Each row is a point on a landscape with many valleys, with its height.
From any point a ball rolls to the lowest of the 2 points nearest to it. It stops when none of these is lower. Distance is the straight distance between rows; heights are no part of it.
buz (h 439): [134 169 121  93 151 166  98  48  96 159 129 131 107 129 147 156  81 132
 175  72  54 113 190 152  97 161 105 180 174  65  97 126  74 142 128 120
 135 158  54 111 105 145 142 153]
las (h 347): [ 79 159  83 101 161 166 114  82 115 143 106 118 113  98 106 134  81  76
 105 130 131 152 132 103  93 200 137 132 130  97  52 114 138 138 101 178
 125 136  81 113 117 124 138 146]
zakup (h 428): [189 151 201 121  93 136  68  88 114 135 184 140 121  98 178 121 150 145
  80 154  96  98 135 126 137 108  94 162 169 122 104 103  52 176 143 116
  94 126  99  96 121 188 151 120]
nipa (h 181): [138 109 141  95 131 148  99 147 138  98 144  67 127 135 146 100 154 184
 148 160 134  86 133 105 128 121 106  81  98 164 175 115 101 151 123 150
 121 113 118 162 156 144 114 160]
Fako (h 144): [127 147  64 137  77  85 127 144 140 140 114 156 152 138 137 106 110  83
  87 106 119 124  93  87 133 120 146 134 128 115 111 132 159 130 135 103
 147 176 123  64 131 170 115  86]
des (h 391): [134 133  90 119 127 134 175  89 171 145 125  75  98 188 159 125  41 129
 133 142 137 133 138 141 113  95 102 131 103 131  74 123  94  95 112 102
 140 151 226  76 107 123 113 155]
buge (h 336): [ 86  91 138 112 144 140 123 157 130 110 122 119 157 105  93 101 211 152
 146 122 140 112 165 157 111 138 124 115  91 111 196 139 134 125  71 167
 111 120 129 214 173 108 139 127]
led (h 551): [ 73 103  79 106 119  98 111 134 172 122  94 166 148 182 112 143 146  68
 101 110 166 151 113 152 129 142 156 158 137 124 139 144 152 107 127 152
 136 144 155 127 154 141  64  81]
Mera (h 581): [ 97 126 119 135 110 110 134 137  90 116  91 146 156 107 110 139 136 105
 172 130  95 135  52 155 136 110 172 174  89 117 119 132 175 139 144 156
 136 199  81  90 187 176 126 120]
tavip (h 209): [134 155 161 118  96 136 122 181 152  77 129 129  63 111 148 118 130 154
 117 150 158 110  97 100 170 126 125 121 114 173 125 146 133 127 142  98
 154 115 119  88 135 163  43  99]
gub (h 530): [111 121 143 145 141  87  81 134 108 129 129 195 164 129  94 143 165 101
 129 127 124 119 114 162 110 139 151 157 134 147 159 147 187  90 120 169
 127 102 145 146 108 103 135 129]
muf (h 829): [183  94 163  67 137 172 103  92 117 149 162  55 159 126 155 102 104 152
 147 130 127 171 149 154 103  79  99 136 129 130 117 123  31 107 111  82
  69 136 149 123  86 108 147 143]
fupo (h 341): [ 45 124 111  94 174 110  86 147 116  86 100 171 147 118  83 145 166  99
 158 100 150 141 109 183  92 154 138 199 104 164  91 144 177  88 101 211
 111 117 116 157 166 114 112 146]
nuni (h 462): [ 70 136  69 114 155 137 152  90 140 145  93 114 155 134 108 117 154  91
 119  92 136 166 130 170  70 146 120 175  97 105 113 151 136 139  97 214
 131 178 105 158 167 107 109 129]
Kag (h 397): [ 70 128 125  99 130 170 154  81 182 116 100 115 142 146 113 116 185 117
 125 118 135 104 165 180  96 147 129 148 104 100 187 130 131 135  71 175
 146 134 167 169 146  96 123 140]
vepi (h 420): [107 142 110 170 123  85 158 143 155 102 153 177 180 145 130 100 159 135
  98 129 112  75 156 112 114 168 139  99 139 130 162 124 145 117 128 126
 167 115 169 163 108  89 167 141]
Reret (h 535): [129 140 141  99 128 130  58 130 100 160 129 146  84 110 121 149 112 107
 147 149 140  92 142  94 146 137 147 113 145 157 143 126 141 121 120 131
  89  96 124  67 117 175 110 149]
Nin (h 402): [ 99 115  82 145 118 146 178  96 185 137 108 112 120 195 112 126 117  94
  85 137 149 106 181 108 112 145 143 131 117 121 113  87 137 115  69 147
 157 113 224 118 123 112 127 167]
Kadiv (h 300): [193 105 165 134 158 165 158 124 132 135 139 100 132 131 132 103  93 161
 119 136 136 196 113 154 125 109 113 125 131 119  81 144  94 124 137  76
 120 121 167 105  69  81 143  59]
rudu (h 286): [157  74 142 186 120 115  77 158  89 100  99  73 141 113 105 150 142 140
 108 118 154 130 124  82 118 124 105  69  86 127 125 120 152 144 115 170
  88  85  48 209 185 154 187  93]
Bizap (h 217): [ 86 160  65 108 122 144 139 125 173 151 117 105 103 177 139 117  98 112
 118 129 126  79 152 110 125 147 136 140 127 122 118 128 129 139 106 122
 157 158 160  58 151 172  94 141]
gufut (h 100): [154 177 168 191 120 146 174 154 150 117 137 130  82 127 140 153 149 110
  88 165 174 136 100 150 140 150 138 114 148  87 159 157 138 140 159  52
 135 108 145 120 120 129 107  98]
Vuko (h 814): [156 139 132 177 134 115 226 122 172 124 132 133 105 157 139 102  96 162
 116 115 123 115 164 124 146 119  98 111 155 128 129  95  92 158 157 100
 194 121 192 145  92  50 147 142]
Tiv (h 403): [182  98 146 136 114 162  68 141 123  94 154 121 103 107 130 108 130 169
  80 143 137 100 118  65 142 125 105 101 123 171  64 126 142 140 144 145
  93  77  82 136 101 156 133  64]
Sar (h 293): [118 171 130 161  94 135 149 190 118 111 121 159  91 115 112 125 126 130
 114 146 130  91 127  90 180 124 149 123 128 154 129 141 164 125 120  87
 165 131 138  61 138 161 122 118]
mun (h 401): [167 165 168 140 130 133 137 109 163 150 148  91 137 145 174 116 130 132
 103 140 144 138  98 172 108 103 107 121 148  85 193 110  70 157 145  62
 141 144 162 144 103 104 120 149]
sozi (h 582): [131 157 138 177 123 108 145 164 156 104 134 176 132 160 127 110 168 171
 119 113 101  78 108 159 133 123 128 146 132 157 156 153 187 139 142 133
 202 142 156 109 139 124 118  92]
derud (h 504): [141  63 121 158  99  84  98 205 112  97 116 132 173 110  90 146 173 135
 133 155 153 141 105 113 154 128 175  86 101 126 170 145 178  72 118  92
  92  86 104 184 168 169 158 114]
fulo (h 437): [219  97 221 123 143 135 112 168 129  99 152  69 112 136 145 142 149 218
 159 166 152 171 119 139 149  96  92  71 110 140 145 117 110 124 149 103
  94  92 135 163 149 138 133 124]
sopa (h 346): [186  95 172 184 102 160  76 134 102  90 149 116 113  95 118 156 145 150
  97 150 128 123 107  93 139 119 112  97 112 118  90 105 146 178 150 165
  96  98  50 170 155 165 205  85]
fimub (h 258): [ 96 130  36 119 129 102 149 152 130 156 125 128 146 169 127 111 117 120
 146  85  92 107 128 106 127 117 133 172 124 135 108 154 161 111 119 129
 145 178 115  46 178 180 115 112]
gak (h 413): [ 84 117  72  97 145 163 120 120 138 117 107 112 136 107  97 106 142 101
 104 112 160 158 117 102 100 167 132 116  96 129 112 139 152 141 104 188
 109 138  71 162 139 116 106 103]
kame (h 88): [ 94 169 106 104 103 118 122 165 192  98 113 132  64 159 143 121 105 129
 114 129 152  79 126 133 140 136 137 154 121 158 123 144 143 122 132 130
 187 143 152  69 158 180  32 105]
vigov (h 400): [139 131 147 111 138 140 100  72 152 178 131 110  94 138 143 136  90  86
 102 124 155 147 143 159  87 133 123 158 155  79 136 113  87 126 123  98
 120 107 168 104  43 101  98 115]
nite (h 386): [ 93  78 101 150 158 127 143 153 146 147 107 123 158 157  65 125 170  96
 141 120 148 177 153 172 117 117 131 182 110 126 145 164 146 102  62 152
 129 129 193 156 142  93 117 124]
meb (h 470): [113 131  97 122 149 109 144 110 151 182 137 110 126 182 149 113 123 159
 155  80  76  97 135 175  94  85 108 164 137 129 167 148 112 136 131 125
 150 181 143  84 147 124 121 144]
baf (h 424): [146 202 196 136 125 197 135 118 111 111 139 143  85  94 153 145 137 149
 121 134 121  89 173 121 161 162 122  95 170 108 146  90  80 178 129  92
 150 105 119 148  98 125 166 165]
los (h 533): [120 144 111 149 130  67 139 128 110 170 143 213 130 154 122 131  93 106
 116  85 102  99 141 126 145 136 143 170 163 150 101 104 177 108 150 169
 170 116 143 103 115  87 146 146]
deme (h 68): [114 156 134 127 182 129 130  98  89 139 105 102  71 136 100 168  79 125
 156 101  82 156 127 189  67 155 122 194 125  84  71 138 146 134 157 165
 161 164  72  76 133 133  91 140]
dazi (h 498): [106 108  66 114 163 139 148  88 126 184 123  86 131 127 107 125 131 101
 158  72 122 177 161 174  61 111 100 199  99 101 143 162  99 111  89 168
 105 157 104 137 132 102  97 151]
Kedu (h 383): [163 180 201 113 115 199  79  78 114 113 140 134 106  82 166 150 167 151
 100 140 112  99 150 127 138 152 112 103 167 109 121  99  92 194 133 142
 112 119  79 148 119 169 179 120]
Kifiz (h 469): [188  79 182 152 120 118 113 189 110 132 131  90 133 121 113 161 153 175
 146 166 160 163 113 108 171 102 134  65 105 123 158 124 160 100 129  85
  77  87 109 160 163 163 156 121]
ronil (h 464): [168 204 197 145 116 129  98 113 137 132 169 125  89 108 196 104 100 150
  75 156 131  90 105 160 123 106  91 168 171 121 115 108  49 161 129  73
 137 142 133 107  97 152 101 127]
vuna (h 527): [158 137 167 141  64 118 112 130 123  59 129 198 152  87 150 157 197 144
 161 142 125  96  89 133 142 113 183 129 103 128 160 140 185 130 177 172
 135 142  85 167 189 171 144  97]
nevun (h 399): [187  94 165 151 145 125 170 161 151  89 135  95 135 135 147 102 147 211
 138 161 136 168  99 144 134 140 106  66  91 137 142 161 131 115 144  91
 131  92 161 164 108  88 110  97]
figuf (h 398): [139 140 110 101 140 160 146  80 128 159 150 119 116 150 159 115  95 154
 162  65  60  87 187 117 116 118  85 149 164 138 125 106  56 152 135 124
 138 152  99 109 107 106 144 186]
vuzop (h 265): [146 147 179 137 141 205 132 128  99 102 122 134  72  82 113 144 140 169
 132 128 107 126 104 134 144 137 118 122 130 126 112 137 157 182 143 158
 146 137  51 125 144 144 118  90]
vuso (h 152): [139 137 178  97 133 175 139 113 167  87 139  69  79 123 165 124  86 132
 138 195 186 145  83 156 150 114 113 126 104 114 141 107  69 136 130  87
 139  83 172 160 105 131  63 147]
zabi (h 847): [ 98 196 119 121 141 166 149  81 141 164  69 129  47 156 142 177 103 146
 125 110 112 121 160 188 113 146 129 159 166  53 102 135 148 163 120 147
 186 189 138  99 145 159 118 100]
ligag (h 456): [ 53 144  75 101 156 134 132 116 112 165 108 153 138 109  72 135 119  55
 139 102 143 144 195 137 111 149 151 165 124 114 116 113 117 102  60 175
 110 128 152 149 144  99 163 193]
povok (h 430): [105 138 135 123 141 124 144 158 153 134 134 100 166 164 140 112 167 147
 152 136 105  98 111 173 138  99 127 141 131 139 204 131 118 152 115 103
 162 172 169 113 173 140 126 148]
zume (h 452): [141  83  93  88 119 140  78 154 119 109 118  96 114 124 124 104 120 144
 129 124 155 121 111  59 143 119 124  93 104 178  94 144 149 110 130 130
  76  97  88 111 131 163 106  90]
Suk (h 433): [ 83 107  36 129 138 124 133 185 133 113 106 138 166 144  68  99 148 101
 113 119 142 147 148  73 132 156 153 126 112 147 112 138 167  94  73 147
 132 114 155 131 139 124 154 125]
bago (h 502): [125 109 100 101 130 121 130  68 168 182 137  82 147 156 162 100 126 122
 129  86 116 136 136 160  70  93  89 155 119 108 165 144  72 128 109 119
 104 165 132 121 118  98  92 148]
tev (h 405): [ 32 157 100  90 179 132 112 120 100 127  81 140 150 107  85 150 132  87
 150 129 140 139 132 152  98 159 162 178 123 129  86 133 165  98  82 186
 121 148 126 119 171 145 155 174]
bogu (h 487): [ 98  90  42  91 114 121 101 187 182  64  97 132 158 171  89  91 163 131
 115 113 152 122 136  97 130 153 147 138 104 162 119 147 153  63  93 150
 135  75 176 142 124 124  88 107]
Dedot (h 550): [ 64 110 112  77 147 133 139 119 106 131 105 127 128 130 123 159 139 119
 190 101 110 137 107 157 136 122 143 166 119 118 141 152 132 138 139 160
 123 173  55 102 202 173  74 105]
mela (h 337): [109 139  80 126 113 134 188  97 172 109 122  82 117 161 143 105  56  98
 115 191 154 112 138  98 136 114 108 110 104 134 102  93  95 115  93 111
 165 114 228 127 104 117 130 192]
Fedu (h 817): [143  84 121  68 149 167 130  98 158 126 148  56 130 145 165 103  84 161
 174 127 124 145 125 143 123 100  84 137  96 149  97 164  68  95 134  99
  66 138 131  90 125 131  78 118]
mulot (h 503): [141 142 111 137 141  86 135 114 115 201 149 158  87 156 140 133  66 128
 126  85  94 114 149 121 117 114 111 167 157 118  84 134 142 113 144 123
 152 143 130  61 106 111 113 129]
kepos (h 175): [ 95 165 146 154 168 104 162 135  85 137 100 145 108 141  88 161  98 125
 147  99  75 146 112 187  96 135 150 184 129 127  64 112 171 130 155 177
 190 172 123  82 140 116 151 160]
sakam (h 208): [149  92 150 156 142  97  57 137  71 151 122  90 125 107  94 142 144 124
 114 113 159 138 176  94 103 101  94  93 107 140 137 120 115 126  90 172
  65  75 105 211 142 113 196 138]
keto (h 461): [141 113 108 172  99  72 113 192 138  64 145 179 186 139 118  99 180 169
 120 138  92  69 125 119 118 168 145 102 139 155 148 149 174  77 137 112
 163  78 166 162 107 137 151 120]
Nul (h 568): [131 134 100 107 140  94  68  82  77 173 141 158 110 117 135 150  90  94
 162 119  91  98 149 101 101 143 123 166 142 121 108 136 141 100 130 155
  72 125  74  63 130 177 104 152]
pak (h 276): [101 165 138 138 133 150 111 115  86 128 106 157 107  72 101 150  94  78
 113 152 125 135  95 106 136 167 157 118 130 106  78 116 168 140 140 145
 126 132  84 103 110 148 147 130]
Tikar (h 667): [185  60 154 121 134 145 112 140  74 160 139  77 138 103 120 142 137 158
 177 124 109 192  85 124 154  70 112 138 117 137 120 128 117 145 130 115
  75 147  64 115 162 159 143 114]
mativ (h 193): [149 190 133 171 104  95 151 183 151  89 159 126 125 124 160 113 130 119
  98 197 173 100  85 120 141 145 142 101 130 126 158 148 123 113 155  50
 147 107 173 141 132 154 109 148]
torad (h 353): [190  88 139 170 135 128 173 152 116 125 141 109 165 115 133 102 126 187
 131 136 115 209 100 111 153 122 114  68 114 139  92 155 136 123 130  64
 108 116 141 139 100  85 168  76]
kogi (h 686): [137 109 129 126 163 156 144 121  69 146 112  86 146 108 109 131 141 130
 165  97  77 186  86 164 101 104 113 156 120 114 138 133 113 170 129 145
 123 189  45 126 158 125 142 138]
Goviv (h 447): [112 131  72 159 136 124 147  96 154 174 118 149 116 192 127 142 101  90
  71  96 140 140 168 139  90 154 142 154 137  96  91 109 158 122 102 189
 162 141 188 130 124  87 134 132]
Dibis (h 606): [134 135 148 170  91 107 156 145  77 151 122 184 155  95 117 157 124 101
 176 129  82 129  85 139 174  87 178 153 118 110 140 107 152 146 140 119
 138 188 107 101 169 145 174 146]
res (h 478): [134 113 115 163 125 107 161 128 128 168 136 133 164 115 117 131 109  68
  81 141 156 196 130 100 140 129 130 101 149  99 128 134 110 117 125  69
 106 128 153 136  88  85 155 124]
lis (h 192): [125 185 151 161 127 186 148 115 135 121 122 142  95  91 129 150 119  91
  75 151 151 139 104 134 137 169 135 120 156  66 105 133 139 170 138  93
 140 139 103 113 107 140 125  78]
ris (h 479): [129  70 101 136 120  89  92 156 104 116 108 142 151 118  95 122 160 134
 123 112 143 179  83 116 133 118 132 114  92 168 128 155 161  89 140 168
  98  87  87 180 118 111  95  97]
tul (h 578): [115  98 184 137 140 118  88 141  98  78 116 161 119 100 100 181 171 125
 127 148 164 132 121 152 123 152 161  85 113 123 164 134 174 110 154 183
 101  76  79 223 162 131 133 115]
Tevib (h 804): [149  96  97  88 139 143 139 128 137 115 140  63 138 146 148  85 101 175
 165 142 131 134 126 111 119 114  89  87  65 181  99 152 112  96 106 128
  89 116 162 119 109  98 126 133]
kelaz (h 270): [110 127 124  85 129 132 104 142 147  79 151 128 125 147 151  98 175 173
 165 116 111  53 135 124 122 127 127 127 109 193 168 132 140 149 143 178
 152 129 116 131 172 156  89 133]
fize (h 538): [172  98 147 130  72  66  97 204 151  49 154 134 164 125 142 139 192 158
 138 166 144 107 102 111 147 127 165  82 104 147 186 119 147  94 162  94
 115  93 121 177 184 202 124 139]
taf (h 207): [165  89 105 127 153  96  90 102  61 176 165 126 126 118 136 135 111 130
 158  91 108 143 168  77  94  92  87 144 135 179  95 130 107 104 135 174
  58 101  99 120  95 114 170 152]
Sesu (h 773): [162 126 109 116 110  93 131 137 114 131 165 150 129 130 152  91  92 162
 135 111 108  86 151  44 159 112 102 103 136 203  69 109 123 120 149 128
 119 114 131  93 101 108 141 146]
Miki (h 647): [162 116 159 107 108 139 108 132  75 175 142 115 119 104 133 146 109 120
 160 135  89 138 117 112 167  85 115 155 145  98 116 127  96 146 119  66
  92 165  76  55 146 188 124 133]
Mos (h 319): [171 135 136 155  68 112 102 139 111 118 157 171 151  85 143 151 148  85
  93 166 153 113 106  77 144 138 165  76 131 111 147 113 147 125 150  78
  78 106  97 135 126 161 174 135]
Mar (h 285): [157  96 131 116 142 147  84  83  85 161 172 121 148 105 134 114 121 125
 118 114  91 129 130 101 104 115 101 153 149 132  82 120  94 152 129 146
  77 133  65 117 101 139 151 108]
peva (h 556): [148 141 194 162 131 111 106 114  80 118 141 174 142  89 116 177 170 113
 133 159 128 133 118 173 107 137 162 115 143 110 184 135 177 117 158 157
 116 103 110 177 121 120 169 142]
zugod (h 789): [137 106 111 101 142 156 155 117 135 143 148 101 113 130 127  97  79 145
 133 128 133 123 169  69 140 127 105  94 122 153  83 104  98 115 111 112
 109 101 158 118  79  73 153 151]
defe (h 484): [129 138 103 192 129 104 171 114 145 181 116 146 115 168 130 154  94  77
  68 120 152 167 142 132 118 123 135 126 172  80 114 108 129 142 143 108
 144 165 189 121  93 107 138 101]
dizof (h 517): [ 90  77  87  88 103  75 105 158 139 113 112 173 157 169 116 134 150 104
 129  86 142 172  87 111 144 111 153 138 113 166 130 153 123  68 148 146
 133 101 122 132 124 121  45  78]
Pero (h 440): [161 114 147 194 118 123 168 141  98 142 153 155 141  81 108 141  93  96
 107 140 117 176  91 104 163 112 139 119 151 111  84 113 125 144 159  71
 124 132  95 123  96 108 169 114]
zevil (h 477): [110 143 104  86 149 197 105  66 131 167 120  98  83 127 130 160  92 109
 164  97 102 112 182 135 105 169 129 149 142  95 130 124  95 122  90 137
 114 113 106  96  89 138 123 166]
Buriv (h 404): [191 109 138 208  86 117 168 182  93 113 141 160 119  95 117 142 121 165
 133 154 116 152  94  87 181 116 143  83 117 137  95 151 165 112 149  63
 130  93 116 128 107 125 162 105]
Pibo (h 626): [122 149 143 110  97 101 132 110  79 176 127 168 143 104 141 147 109  84
 151 113  94 111 136 117 166 106 140 135 166 101 145  94 108 156 134  98
 118 176  94  90 143 146 155 157]
zeleb (h 757): [149 104 112 148 116  70 167 136 128 129 137 170 148 110 117  97 103 141
 122 117 134 113 174  72 181 149 121  93 158 171 120  93 143 115 163 124
 122  85 128 158  91  60 156 146]
Vaso (h 251): [146 159  89 145  64  96  97 132 131  99 117 195 159  98 126 130 136  64
  79 135 138 107  86  93 130 152 179 104 129 116 139 137 180 103 156 115
 124 118 107 117 106 153 133 101]
ket (h 608): [138 126  75 170 115  97 145 167 169 117 113 141 150 202 126  99 149 178
 109 107 111 130 107 133 135 122 127 141 123 171 103 169 177 103 138 141
 190 113 196 103 110 118  98  79]
bot (h 344): [118 163 114 100 137 154 113  97 119 137 156 124 121 144 154 109 147 170
 162 100  79  46 176 102  98 140 108 118 131 172 146 121 115 152 122 186
 131 133 107 115 139 130 149 175]
Kup (h 182): [115 125 137 111 173 173 121 111 109 112 123 120  70 111 107 146  99 136
 137 110 109 144  99 143 101 167 117 157 114 131  61 140 156 154 157 192
 137 129  43 115 124 129  70 104]
fug (h 465): [142 157 157  96 123 167 102 120 115 125 153  99  91 112 154 127  84 142
 144 157 123  80 180  92 172 123 103 100 160 158 118  73  46 158 127  96
 120  95 142 139  93 139 153 213]
valit (h 515): [ 61 136  96  56 145 165 111  73 147 150  98 109 110 127 137 151 128 106
 176 108 124 110 155 150 120 167 139 150 125 107 157 145 111 124 103 157
  97 142  89 103 161 167  82 141]
zer (h 858): [128 151 131 133 130 128 131 106 168 159 117 122  61 161 157 131 113 142
  86 113 128 127 114 176 107 112  98 152 156  73 124 130 117 175 148 105
 152 180 133  93 121 140  81  72]
Meke (h 558): [134 170 146 197 109  84 154 131 106 136 134 228 124 126 124 141 128 135
 125 101  82  89 101 154 134 110 152 160 145 136 121 130 190 133 155 151
 190 154 135 110 126 112 161 108]
guran (h 45): [104 106  90 113 136 120 129 187 145  92 134  90 161 144 122  74 149 165
 143 156 125  78 140  87 128 132 132  94  98 166 159 128 129 115  93 120
 146 119 175 145 143 139 141 158]
Gesi (h 356): [128 146 158 105 128 173 113  87 131 161 115 106 128 117 131 145 139  87
 118 122 141 155 151 164 105 139 133 127 147  69 197 115  84 148 104 104
 125 131 140 143  85  98 133 147]
ker (h 703): [112 153 141 142 158 153 174 119  80 134 105 128 163 100  99 140 146 129
 150 105  84 166 129 157 117 124 139 123 140 103 156 119 128 164 130 148
 164 176  92 163 147  88 196 157]
kopur (h 269): [136  92 172 120 148 148 142 158 135 118 125  74 129 129 113 120 173 179
 149 156 133 112 161 154 117 128 124  93  99 103 216 117 100 120  90 119
 127  96 163 190 126 109 143 181]
pori (h 472): [172 120 139 105 135  91  99 107 121 174 139 131 105 149 154 122  73 137
 140 119 122 135 118 132 117 102  99 150 134 143  83 169 130  82 147 103
  98 124 149  50  78 123  78 101]
rubi (h 803): [161 123 129 117 133 131 187 102 165 145 146 123 114 133 146  90  57 146
 117 101 132 123 172 113 164 118  85 144 174 147  70  82  77 141 159  92
 144 121 156 110  76  54 137 136]
fulef (h 555): [ 95 156 175  86 103 139 127 112 135  91 108 168 146  94 154 157 178 125
 146 133 151 119 101 141 155 136 172 111 133 112 174 129 156 140 159 147
 143 149  87 144 190 167 107  94]
zadu (h 438): [140 185 164 132 127 140  97  97 153 147 156 143  83 116 172 112  91 106
  77 151 146  80 126 125 114 152 117 130 157 114 110 101  96 146 131  95
 135 103 160  95  59 125 101 130]
Dasun (h 234): [169 108 187 103 149 201 135 131 154 119 144  63 116 117 136 119 126 152
 109 168 172 172 116 141 143 121 119 111 125  97 133 119  84 132 124  60
  97  96 146 140  88 113 117 107]
beg (h 735): [ 75 171 136 187 126  99 184 104 119 101 100 174 188  99 114 167 139  93
 114 146 117 142  98 163 102 139 176 130 142  99  96 141 179 119 162 140
 172 177 135 165 149 112 201 142]
durab (h 825): [106 162 120 148 129 123 211 125 158 148 106 152 112 165 128 129 107 137
 126  84 105  99 181 159 168 116 123 141 184 117 147  87 116 174 156 120
 190 168 159 127 140  87 159 144]
Dep (h 585): [ 55 153 106  63 114 138 121 119 167  95  81 151 137 121 129 138 140  81
 129 122 166 126 117 122 142 166 181 123 137 111 144 134 154 135 133 144
 145 157 117 112 181 182  84  75]
ninim (h 329): [118  76 153 133 154 109 145 160 148 125 123 107 146 149  99 109 162 150
 151 153 139 133 158 165 116 113 129 136  99 130 181 149 126  82  82 114
 133  90 230 155 107  86 122 151]
Sevi (h 436): [159  84 131  92 133  80  89 107 105 181 140 113 155 131 152 115 125 121
 153 113 138 174 116 132 108  88 107 135 117 156 142 166 114  81 126 123
  57 126 137 105 102 106  98 120]
bopan (h 272): [ 62 121 146  82 159 120 107 109 103  94 109 180 113 121 113 160 134 116
 151 100 134 139  97 149 101 152 158 153 107 157 103 138 161 113 158 223
 137 116  73 156 147 124  79 113]
Mikab (h 33): [121 153 144 138 118 195 166  81 189 106 104  63  59 152 145 135 107 114
 105 164 159 114 120 165 120 137 112 135 120  94 144  96  89 167 110 100
 169 102 188 128  84 138  84 148]
rez (h 301): [114  80 160  79 137 171 119 108 160 139 131  95 121 117 130 139 135  95
 114 133 177 186 120 138 130 129 128 118 118  95 162 124  75 138 113 105
  88 112 112 154 115 104  70 111]
nazul (h 385): [ 86  86 139 122 133 105 144 152 199  85 136 105 160 176 137 106 163 141
 145 155 143 111 113 179 126 108 128 153 103 141 193 134 112 120 109 119
 163 132 202 168 164 118  80 138]
doz (h 435): [104  82 104 168 166  83 122 182  90 136 104 118 158 118  54 120 156 121
 146 124 128 214  99 162 120 115 140 157  88 168 112 164 162  91  96 148
 117 103 146 159 113 100 127 137]
rameg (h 326): [179 102 195 130 111 157  98 122 127  91 158 132 105 111 147 150 185 177
 123 131 128 129 113 117 144 118 106  96 123 133 144 112 127 183 170 163
 109 111  58 166 170 150 130  88]
kan (h 366): [ 87 118  94 128 134 137 169 181 113 133 112 136 128 121  81 122 109 105
 133 143 140 122 157  63 196 141 156  97 141 139 120 113 148 127 114  95
 134 121 140 105 138 130 162 141]
vodog (h 740): [ 94 116  78 136 126 100 185 123 138 139 116 158 169  98  90 104 109  91
 108 107 146 143 181  88 161 166 125 113 152 131 121  89 136 137 134 155
 122 127 104 177 124  59 169 159]
tevik (h 345): [142 111 144  96 109 120  78  94 122 147 143 140 147 108 150 123 136  98
 107 130 131 131  96 114 120 133 121 129 143 112 136 124 121 150 142 123
  84 145  74 107 128 150  92  93]
luso (h 500): [154 162 183 117 111 150  82 156  93 131 152 109  60  93 146 140 102 149
 134 173 137  90 148  88 174 106 107 107 145 171 116 110  92 140 120  88
 107 102 135  80 125 181 128 168]
vagu (h 396): [167 111 153 102 100  78  85 132 137 135 151 115 166 130 172 112 145 130
 125 154 153 148  85 117 142  97 122 103 112 158 167 131 116 110 149  96
  87 127 136 116 130 144  91 131]
Dag (h 443): [147 117  86 117  98  81 130 155 175  88 118  99 186 153 154  78 138 144
 110 149 152 156  87 113 133 125 123  87  91 162 136 159 125  89 146  96
 134 125 178 144 112 118  83  99]
mon (h 374): [150 154 147 157  96  77 141 135 120 109 179 164 167 107 161 126 159 122
 101 167 130  80 148  97 119 158 140  61 152 124 177 108 117 128 160  93
 117 107 134 176 124 119 179 170]
tig (h 836): [120 184 145 133 137 199 174 100 129 145  97 132  65 150 123 156  98 127
 130  97 111 121 177 154 131 146 126 142 169  81 125 106  99 176 122 113
 198 149 142 107  96 107 151 141]
Zetop (h 721): [ 86 117  92 165 132  90 154 151  85 132 128 157 195  91  86 116 154  98
 135 116 108 155 125 115 129 130 151 119 113 138 133 117 147 128 105 148
 124 149  97 173 152 102 198 148]
sopo (h 720): [ 56 169 131 148 163 136 177 101 128 125  89 154 179 128 107 151 145 113
 130 116 120 141 158 165 108 137 149 151 167  95 114 124 155 133 113 172
 180 181 166 177 156  90 200 148]
gad (h 868): [136 125  99 153 112 113 162 143 197 121 108 106 102 189 161 115 122 147
  79 127 161 151  87 142 135 107 111 121 124 124 116 146 122 155 163 101
 160 173 174 113 134 143  59  56]
lege (h 110): [156  87 142 111 140 108  88 127  70 164 143  77 123 135 128 140 135 158
 168 104 123 130 200  88 121  71  84 103 130 173 141 115  81 123 115 148
  67  91 131 148 132 114 202 164]
logi (h 497): [139 116 118 170  87  94 107 154 117  62 126 198 189 112 109 137 191 135
 139 135 100  96  94 144 124 145 172 127 123 135 153 153 204  99 149 150
 141 110 113 173 143 138 161 100]
Rolov (h 268): [145 178 114 132 124 116 137 145 135 115 150 103 133 123 168  98  63 121
 123 207 165 115 100 106 158 107 115 100 118 138 131 128  93 120 124  77
 149 125 202 134 111 134 121 168]

For each start below, name the point where the ball stops.
Zetop: guran
beg: guran
fulef: Fako
Meke: lege
peva: Fako

Call two points neighbours if one is among the 2 nearest of the other. Go from one point of each pair to the other, from neighbour to neighbour, staying as low as possible. Name the highest point that can't be avoided.
kame, Fako: fimub
lege, deme: sopa
Mikab, Kedu: ronil
